Each row is a point on a landscape with many valleys, with its height.
A ball rolls from a point to the lowest of its 3 nearest points, and stops where none of them is lower. Distance is the straight distance between rows; heights are no part of it.
dun h=401: [189 121 159 123 115 137 128  93 131 133 145  82 153 164 147 122 165 134
 193 151 153 199 148 150 174]
gevab h=359: [167 105 150 156  85 123 147  76 148  99 143  88 149 134 126 142 158 127
 172 157 168 171 150 141 173]
Tove h=157: [215 207 118 188 220 165 147 123 119 160  95 145  75 174 143 158 130 146
 108 115  87  91  84 104 133]
rorit h=145: [202 193 108 140 146 132 161 127 127 134 114 145  73 150 152 178 100 135
 102 154  91  77 124 105 105]
zusu h=41: [ 96 130  74 125  78  82 112 173 147 154 124 171  93 124  90 118  99 133
  76 125 134  82 150 104 113]
novi h=451: [ 96 127 134 133 166 100 142 153 148  95 153 119 127 114 116  88 124 136
 129  99 121 138  62 158 178]
tig h=562: [128  89 164 157 105 139 137  90 170 135 132  77 166 120 133 147 117 110
 155 116 185 160 121 162 164]
Fibu h=497: [143 143 144 149 186 148 168 126 146 146 141 102 148 109 105 132 157 107
 145 142 146 179  92 143 151]
lel h=201: [141  92 170 119 141 145  94 118 126 111 135 126 174 140 174 181 167  92
 176 171 122 130 202 133 115]
tupe h=748: [ 87 117 154 128 150 169 144 132 146 117 113 109 165  83 138 118 136 117
 138  86 180 161  78 164 136]
Gel h=471: [108 148 136 139 154 131 139 113 162 132 160 107 106 118 109  85 120 143
 131 129 142 159  89 189 160]
Gopam h=260: [ 94 140 115 141  45 131 116 143 125  96 117 143 107 157  91 123  93 132
 110 109 147 120 145 112 158]
tipab h=135: [130 106  87 119 134 130  75 137  84 103 138 138 134 124 142 137 191  93
 125 169  92  76 216  92 134]
zumip h=354: [ 95 166 143 158 159 149 133  98 160 130 163 108 117 146  90 104  69 193
 140 121 140 148  66 135 133]
pes h=181: [110 165 103 121 182  77 159 146 106 168 101 135  62 122  97 124 108 125
  80  98  75 129  87 122 127]
koz h=142: [182 128 137 130 157 112 162 133 129 156 148  98 120 123 141 147 166 103
 137 148 118 130 164 121 116]
Mim h=328: [162 170 110 107 167 140 141 131 140 146  88 116 116 130 162 103 116 159
 102 122 132 113  65 129  94]
Besez h=246: [169 149 145 145 198 148 161  97 117 166 154 130  85 147 119 116 114 154
 157 103 125 168  64 160  79]
far h=29: [ 86  86 155 143  81  79 124 153 153 127 178 155 116 104  70 106  72 147
 114 109  97  92  90 175 192]
loba h=433: [138  67 150 107  52 156 107 104 120  71 134  86 170  84 153 129 133 120
 127 115 170 140 142 138 152]
sudun h=538: [152  89 149 147 135 190 136  64 105 124 161  97 132 119 146 144 171 124
 176 141 134 175 120 175 111]
puda h=115: [ 99  83 168 131 128 151  83  85 175 108 148  56 156  87 136  97 112 149
 143 101 185 212  57 209 119]
Lave h=649: [ 94 130 146 106 110 130 149 130 148  99 100 134 157 142 130  77  61 158
 120 132 173 145  79 125 171]
Kas h=259: [138 138 114 128 123 136 145 115 142 126 129 134 127 147 144 110 108 124
 147 145 161 116 163 124 130]
lum h=372: [147 174 136 102 178 144 165 169 135 173  95 133  96 106 129 124 112 143
  98 121 134 139  70 142  83]
simo h=124: [161 154 116 112 121  90 132 121 114 122 147 157  78 156 122 159  92 138
 128 144  70 122 141  90 102]
kunom h=252: [138 155  94 122 108  81 123 167 118 126 106 131 126 137 151 136 128 152
  37 140 126 113 139 111  82]
duvuz h=476: [ 75 135 111 101 115 116 113 169 137 122  84 144 160 112 150  89 134 127
  78 124 159  99 126 134 119]
Pizu h=286: [204 160 140 146 150 145 146 111 132 182  97 128 133 113 126 137 105 122
 159  95 153 126 113 135  93]
mis h=678: [128 166 145 126 149 156 133 130 125 126 100 105 163 116 154 123 191  84
 133 119 156 134 153 116  97]
Detov h=305: [156 109 128 123  84 143 162  83 150 101 126 102 166 126 145 153 151 141
 159 150 144 134 168 130 172]
Rebu h=159: [166 139 107 116 104  98 140 144 108 131 161 176 112 143 110 178 154 118
 153 151  69  87 172  75 120]
fid h=343: [146 129 127 130  72 137 121 125 129  85 147 140 154 138 112 114 141 148
 110 127 157 139 173  96 180]
pubu h=180: [160 129 134 137  87 110 150 122 125 145 163 179  91 169  80 168 104 151
 118 104  97 128 181  89 159]
Dezi h=718: [106 126  96  95 168  99 117 139 118 127  86 122 144 121 143 111 170 128
 118 115 102 120 125 125  75]
guf h=629: [ 75  73 152 124 105 154 125 122 157  97 132 113 148  61 147 100  49 114
 146 148 181 174  57 174 139]
fakuf h=426: [ 66  56  96 116  85 132  89 142 108  85 138 149 180 128 130 149 157  85
  86 134 133  97 140 144 134]
Vadub h=321: [102 135  99 123  87  81 125 165 125 143 101 152 132 117 114  61  86 137
  85 115 129 116 110 143 111]
runir h=687: [ 91 106 141 104 158 125 124 153 101 175  89 137 144  82 147 156 142 124
 137 115 124 135 108 166 111]
Sifur h=183: [123 114 111 115 105 108  99 148  89 128 108 137 170 120 137 125 140 130
 110 135 101 104 166  60 113]
balo h=488: [ 46  77  85 130 139 141  76 172 116  82 123 162 165 114 186 130 140  97
  45 163 135 125 115 140 109]
Bodo h=445: [ 77 104 126 119 106 129 115 129 123 101 112 136 165  70 157 131 124  87
  99 136 138 124 121 163 154]
nomoz h=198: [195 143  97 137 105 134 141 125 153 139 130 130 150 151 130 121 142 130
 174 156 141 139 189  85 116]
gaf h=363: [ 92  91 131 123  65 139 115 124 154  81 123 128 162 103 112 128 129 102
  88  81 131 105 148 141 154]
fufib h=360: [104 125 119 141 144 112 140 107 133  96 141 135 119 131 127 148 142 114
 131 121 155 141 108 138 162]
Tebes h=269: [ 68  36 155 146  53 139  94 110 135 113 164 131 140  87 105 118 103 119
 113 126 142 105 101 160 154]
tel h=102: [155 145 139 122 159  96 144 101 121 117 185 167 105 189  76 137 124 149
 170 118  86 124 138 124 123]
relad h=465: [168 140 157 139 121 189 149  81 145 134 109 101 143 129 154 127 161 110
 194 122 209 177 125 159 156]
kis h=167: [130 157 113 133  98 119 140 129 132 107 108 160 108 161 144 116  93 162
 105 129 122 127 139  89 111]
sozum h=608: [ 73 133 141 107 164 101 116 171 130 121  80 106 134  79 144 116 134 101
 102  82 170 122  97 162 120]
vogo h=307: [ 76 119 110  88 111  87 108 202  97 116 117 160 127  98 129 153  82 115
 111  82 101 111 106 117 131]
zodo h=160: [197 165 146 143 161 159 136  93 124 132 128 119  96 167  99 142 117 141
 107 143  66 129 123 101  90]
Tep h=220: [194 166 150 142 194 160 133  80 127 217 155 102  91 164 128 115 115 191
 173 139  96 157 102 102 113]
fitu h=184: [150 162 128 178 127 168 143  58 143 156 159 143  82 174 101 128  77 165
 154 167  87 127 135  77  91]
nog h=138: [152  45 139 131  54 121 104  99 107  90 167 171 147 124 150 194 122 122
 144 139  95 102 174 162 150]
reni h=57: [109 116 112 152  98  91 134 194  86 128 110 166  91 125  81 157  86 112
  87  77  61 114 127 116 121]
nilaz h=107: [145 132 145 113 128 107 166 115 121 154 147 144 113 161 111 161 169 116
 146 151  95 120 121 125 148]
dak h=712: [108 168 148 130 178 137 152 157 132 142  53 113 157  84 113  70 123 107
 124  95 150 136  86 174 106]
loluv h=176: [213 172 114 127 186 164 139 137 136 200 110  92  96 137 142 140 167  88
 137 143  70 117 105 131 104]
relo h=116: [115  95 125 145  88  94 127 148 131 109 184 144  81 168  52 159  90 133
 115 132 108 117 148 114 191]
mebar h=219: [150 145  88 118 111 105 127 145 146 137 112 169 133 125 106 131 147 142
 117 132 107  90 174 104 100]
kuzaz h=432: [152 151 148 120 154 147 148  91 137 153 178  98 115 179 118 151 162 116
 182 115 145 165 118 140 166]
gomip h=163: [126 128 141  97 173 116  85 107 110 145 102 110 164 114 143 123 206 122
 158 170 112  80 176  92  89]
toze h=832: [ 84 137 152 153 154 164 142 138 142 116 102  85 167  79 153  95 120 101
 112 110 223 136  77 162 135]
Kopuv h=606: [ 91 157 125 109 164 126 104 152 116 103  66 120 177  69 184  85 176 108
  99 126 150 132 118 121 126]
Sib h=475: [ 71  96  69 122  95 149  54 141  93 103 120 104 152 136 178 106 193 121
  96 173 138 105 160 105  92]
vol h=48: [147 121 150 126 111 103 120 102 141 132 168 156 106 149 119 152 139 136
 189 154 119 151 164 107 141]
Nirub h=697: [152 111 161 137 205 179 125 134  86 144  83  86 154 115 161 113 204  77
 188 139 142 144 161 127  91]
kosod h=67: [ 89  97  82 122  84  85 104 190  75 144  94 145 117 128 108 151 153 119
 111  99  87 109 190 108 101]
Levan h=58: [141 135 142 104 149 108 106 145 100 149 143 150 143  98 149 159 176 134
 156 154  85  91 190 100  97]
mufib h=191: [167 160  97 154 109 115 125 126 118 118 155 134  98 168 136 162 103 125
  89 158 114 112 178  60 102]
bivo h=356: [112 156 116 138 157 143 150 123 139 147 117 133  77 137 107 113  55 176
 112 121 133 140  78 102  79]
Suv h=280: [136 144 187 121 210 137 139 136 153 155 173 143  80 188 107 116  82 145
 162  87 122 137  61 169 126]
faka h=566: [ 90  95 112  94 106 143 102 152 147  91 107  98 179 120 156  65 105 120
  92 109 189 101 142 149 170]
Melo h=390: [128  74 106 128  74 141  95  70 109  79 145 105 139 124 187 110 155 156
 160 181 150 108 235  89 164]
fusul h=123: [ 94 159 126 105 139  88 154 159 117 156 127 151  67 148  85 120 100 142
 122 108  78 120 112 147 102]
Tos h=178: [ 97 151 104 133  90 101 132 141 135 145 165 151  89 151  63 145  98 153
 132 123  87 138 112  93 165]

Where does a ball stop that starts at each point below?
dak | zusu
toze | zusu
sudun | simo
relad | simo
novi | simo
dun | simo
